Each scene shows the same named points in several views. A view is turned or mirrored, and shifted as a whole, has a little noise and may leave points out.

Scene 1
View 1
kanu: -23  1  -2  22  -9  -10  -27  -27  -20  26  2  -24  8  -21  -6  -31  -10  -5  -7  -5  13  8  -23
bira: 11  -6  13  3  -2  -8  0  -18  18  8  -20  -12  15  -17  -14  2  -11  12  -7  45  9  -26  34
Geti: -3  -1  28  25  -20  -14  -42  3  15  24  -3  -28  6  -4  8  -27  -17  -43  5  12  19  5  0
tifo: -17  11  -1  25  -11  -3  -19  -33  -30  25  14  -17  14  -15  -23  -26  0  -4  -14  -10  -10  17  -28
zot: 1  23  32  -18  -7  12  -17  -2  4  8  8  1  19  -37  19  -8  2  -37  -3  -13  -6  12  19
setar: -13  -13  -1  41  -7  -8  -21  -27  5  -4  -15  -27  -11  -4  -24  -14  -19  30  -15  34  7  -22  5
lolu: -5  21  28  -15  -5  9  -16  -4  -2  12  8  -6  19  -33  15  -13  -1  -33  -6  -18  -5  17  14
doku: -33  2  1  28  -11  8  -30  -21  -9  -4  1  -18  -7  -22  3  -21  -16  12  -14  -12  7  3  -8
Lovez: -15  -14  -1  35  -12  -16  -28  -20  2  14  -14  -30  -4  -9  -11  -25  -20  8  -4  26  22  -13  -6
big: -8  -13  4  25  -6  -12  -19  -21  5  11  -16  -27  1  -13  -8  -19  -21  12  -5  28  17  -16  9
Tesab: -8  4  6  28  -7  8  -5  -34  -9  -7  4  -7  5  -12  -39  -4  2  26  -26  13  -22  -8  1
tev: 6  20  25  -17  -6  -3  -12  -4  -10  38  9  -10  33  -32  7  -18  7  -48  2  -7  1  18  3
Rebof: -3  -10  28  20  -15  -14  -38  7  27  15  -15  -29  -4  -11  21  -26  -29  -34  8  22  31  -10  13
kunel: 6  -3  8  -13  6  -4  5  -21  8  10  -19  -8  23  -33  -5  -1  -10  11  -8  33  11  -19  35
zami: -25  7  5  3  -6  0  -26  -15  -14  19  4  -16  12  -34  14  -26  -13  -17  -3  -15  13  13  -9
gamon: -14  3  10  16  -13  -8  -30  -12  -9  24  0  -22  10  -21  3  -27  -11  -20  -1  -2  14  10  -11
Pav: 9  15  22  3  -6  14  2  -18  5  -7  2  2  15  -17  -22  10  7  7  -24  14  -26  -13  27
Vegu: -29  -18  11  57  -23  -10  -51  -10  20  -6  -16  -38  -29  1  6  -29  -38  4  -5  15  26  -15  1
View 2
Geti: -36  -24  -4  2  34  4  23  -3  34  -6  -3  -9  0  6  -5  -6  -19  30  24  28  28  -17  -6
Lovez: -14  -2  26  8  30  2  4  -16  21  4  -4  -15  -24  -3  -8  7  -8  14  5  2  10  -6  -21
zot: -7  -43  -23  -20  8  12  1  22  -3  -7  -23  11  23  -3  3  3  -6  23  23  37  27  -19  37
tev: -19  -32  -52  -11  5  19  3  13  8  -15  -27  -1  -1  -12  2  -7  -14  24  22  35  20  -34  33
setar: 9  -1  46  15  30  -9  8  -15  0  5  1  -10  -24  5  -3  11  -6  11  4  -5  -6  9  -19
lolu: -10  -41  -28  -16  11  13  -1  20  -1  -4  -26  7  14  -9  1  3  -8  23  15  39  26  -21  33
bira: 18  -8  25  -10  6  -11  5  -12  -2  -18  4  -4  -5  4  -1  3  3  8  42  -6  -9  -18  7
Rebof: -37  -20  22  -14  33  -8  19  -4  38  -2  5  -11  10  7  -14  -9  -8  22  34  19  32  -19  -11
Pav: 34  -28  4  6  0  1  7  9  -27  -16  -10  10  5  8  15  10  -4  14  25  12  -12  0  26
kanu: -18  -9  -12  7  28  19  -8  -3  11  13  -24  -12  -27  -19  -9  13  -15  22  -15  17  18  -9  -6
doku: -9  -21  17  5  34  9  -8  6  2  26  -23  -4  -9  -9  -10  18  -10  19  -18  22  20  10  -6
Vegu: -29  -13  56  11  52  -12  12  -8  30  23  5  -13  -6  10  -17  7  -10  21  -2  14  24  12  -32
big: -2  -7  33  0  24  -6  1  -11  11  3  -1  -14  -18  -1  -9  5  -3  12  15  2  5  -7  -11
View 3
lolu: 1  -10  12  -4  -50  -35  1  5  -24  -19  41  -11  3  -32  -32  4  11  5  2  -8  16  -7  -4
doku: 5  -2  0  -15  -14  -2  -12  1  13  -13  27  3  45  -22  2  19  15  27  -8  -1  40  4  -14
Pav: 17  -19  18  -14  -6  -29  -30  -12  -14  9  12  -12  7  -10  -36  21  -10  0  -27  -7  -7  22  1
kanu: 5  -3  -3  -28  -10  -20  -11  12  20  -21  40  -19  32  -15  1  12  10  21  13  -6  46  2  -23
Geti: -7  9  15  -8  -28  -11  -15  42  3  -41  41  -27  0  -32  -16  -1  35  17  -18  -6  28  10  -29
bira: 9  -10  7  -17  18  -12  -45  18  -6  10  14  -23  -3  -11  -33  16  26  9  -18  -7  -16  5  -30
Rebof: -11  10  16  0  -17  10  -25  49  1  -29  31  -23  3  -33  -17  3  54  23  -25  -1  16  -1  -38
zami: 1  -4  0  -12  -32  -21  0  11  4  -16  42  -6  26  -24  -8  9  17  19  14  -6  37  -17  -16
zot: 1  -11  16  -1  -52  -36  0  4  -29  -14  37  -7  3  -34  -38  8  12  1  0  -11  3  -9  -4
kunel: 11  -17  4  -16  9  -19  -41  8  -11  23  16  -16  4  -14  -34  16  22  7  -3  -7  -19  -16  -27
tifo: 7  -10  -1  -39  -12  -36  -6  -3  23  -21  45  -21  29  -9  0  13  -12  18  9  -10  53  15  -10
Lovez: 4  2  -2  -24  15  5  -34  29  21  -12  27  -22  25  -11  -1  15  28  26  -14  -3  29  9  -38
Vegu: -1  14  7  -6  8  35  -32  36  21  -25  17  -5  37  -22  8  15  45  39  -41  4  37  22  -35
setar: 13  -2  2  -27  29  8  -46  14  24  3  9  -15  30  -5  -5  22  17  25  -29  -1  15  21  -30
Tesab: 19  -13  7  -31  13  -22  -31  -16  12  3  14  -14  27  -4  -13  22  -13  12  -23  -6  17  26  -6
tev: -4  -8  13  -16  -45  -51  1  15  -13  -23  52  -29  -8  -27  -33  3  12  -2  19  -12  15  -11  -13
gamon: 0  1  3  -20  -22  -16  -11  19  11  -28  42  -22  19  -22  -8  7  18  20  3  -8  38  -1  -24
View 4
tev: 7  16  23  -25  4  -15  -47  7  -17  20  -18  -22  -5  46  -8  -8  4  -18  14  -10  -17  12  1
big: 5  12  -8  8  28  -23  -18  -27  -18  -5  25  -8  -18  27  25  -18  -12  24  3  27  -11  -16  31
bira: -8  18  11  2  31  -28  -37  -32  -2  5  39  -18  -10  22  -6  -27  -6  7  -1  26  -26  -11  40
setar: 9  5  0  14  36  -8  -9  -24  -17  -10  34  6  -20  9  28  -27  -19  34  8  20  -17  -28  43
zot: -3  7  3  -22  7  -39  -44  0  -28  19  -11  -33  4  39  -14  15  1  -6  10  -20  -26  10  2
zami: 7  -8  -6  1  9  -23  -25  7  -29  10  -15  -23  -14  41  20  17  -5  10  14  6  1  -2  -1
Rebof: 0  34  -32  -7  19  -50  -29  -36  -41  -6  21  -16  -9  54  27  -2  -7  28  -10  20  -27  0  -1
kunel: -12  3  14  6  32  -31  -42  -22  4  5  28  -31  -8  22  -10  -16  -5  1  2  25  -16  -8  41
tifo: 24  -4  17  -4  11  14  -11  13  -21  8  -21  2  -21  33  30  -12  -11  9  26  1  4  -12  7
kanu: 19  -5  -2  5  14  -4  -14  2  -26  0  -12  -8  -22  37  38  -2  -9  16  19  12  7  -13  8
Pav: -1  7  31  -14  23  -16  -31  -6  -8  14  20  -8  3  2  -21  -23  -9  3  17  -17  -33  -8  39
Lovez: 9  12  -14  11  27  -18  -11  -24  -23  -9  21  -1  -23  33  37  -19  -15  30  5  29  -10  -21  23
Geti: 13  33  -21  -15  9  -31  -23  -21  -44  -1  2  -2  -10  57  29  -8  -7  17  0  8  -24  2  -8
Tesab: 14  6  19  -1  28  -1  -10  -9  -17  2  22  12  -10  1  12  -28  -19  23  18  -6  -25  -21  38
gamon: 13  10  -5  -4  12  -16  -21  -5  -31  3  -8  -10  -18  47  28  1  -7  16  13  8  -5  -5  1
Vegu: 13  15  -35  9  28  -31  3  -32  -51  -17  32  11  -17  27  49  -3  -22  59  3  16  -22  -21  18
View 5
zot: -29  1  30  20  25  31  -34  24  15  -21  2  26  14  -11  1  25  1  2  -19  -48  -14  18  -15
tifo: -19  -9  24  14  2  -2  -31  4  -37  5  44  -44  -10  -4  -9  -2  -9  -6  -37  -38  -18  19  -1
big: 4  12  7  -8  -5  -10  21  0  -5  17  25  -5  -7  -6  -25  -18  12  -14  -34  -16  -5  -8  2
Rebof: 11  17  16  -13  -6  14  25  17  25  9  15  18  -10  -21  -39  13  18  -23  -14  -48  -3  -7  -8
lolu: -25  -2  24  17  21  24  -36  18  6  -19  3  20  7  -10  0  15  -2  2  -21  -37  -17  12  -10
bira: 11  9  -8  -11  3  -17  8  4  3  6  4  27  -8  -6  -15  -25  10  -8  -37  11  -11  -20  12
doku: -22  5  23  14  7  9  17  -1  -13  15  41  -23  5  -3  -5  -10  12  -7  -34  -30  -4  20  -11
Tesab: -19  1  -10  17  8  -19  -6  2  -29  5  34  -18  6  -4  2  -26  -11  -3  -64  1  -5  6  12
Geti: 6  9  16  -8  -8  13  -6  21  12  2  20  4  -10  -20  -39  18  6  -24  -21  -60  -6  -4  -9
tev: -10  -7  31  7  12  15  -59  20  -3  -18  -2  14  -10  -5  -11  15  -6  0  -11  -38  -24  4  -7
zami: -19  -2  43  9  13  20  -14  4  -5  4  23  -11  -2  -3  -11  5  10  -2  -13  -36  -19  19  -19
Lovez: 8  11  11  -10  -10  -10  19  -1  -10  21  38  -18  -15  -10  -31  -13  13  -19  -31  -27  -7  -6  2
kunel: 3  4  13  -6  11  -16  -4  -2  0  1  1  30  -6  -1  -5  -28  13  4  -26  17  -20  -14  3
kanu: -9  -2  34  6  -1  4  -15  2  -21  10  40  -34  -10  -4  -19  -4  6  -8  -24  -35  -15  13  -6
setar: 4  11  -7  -3  -8  -21  36  -4  -17  25  41  -16  -7  -8  -19  -29  8  -15  -55  -5  1  -5  8
gamon: -8  3  28  2  -4  9  -13  9  -7  4  28  -16  -10  -10  -22  6  5  -13  -22  -46  -13  9  -9

In a view up to two points have been moved. Name them for each view, in the order of its rows, or write -.
view 1 -> -
view 2 -> -
view 3 -> -
view 4 -> tev, Tesab
view 5 -> zot
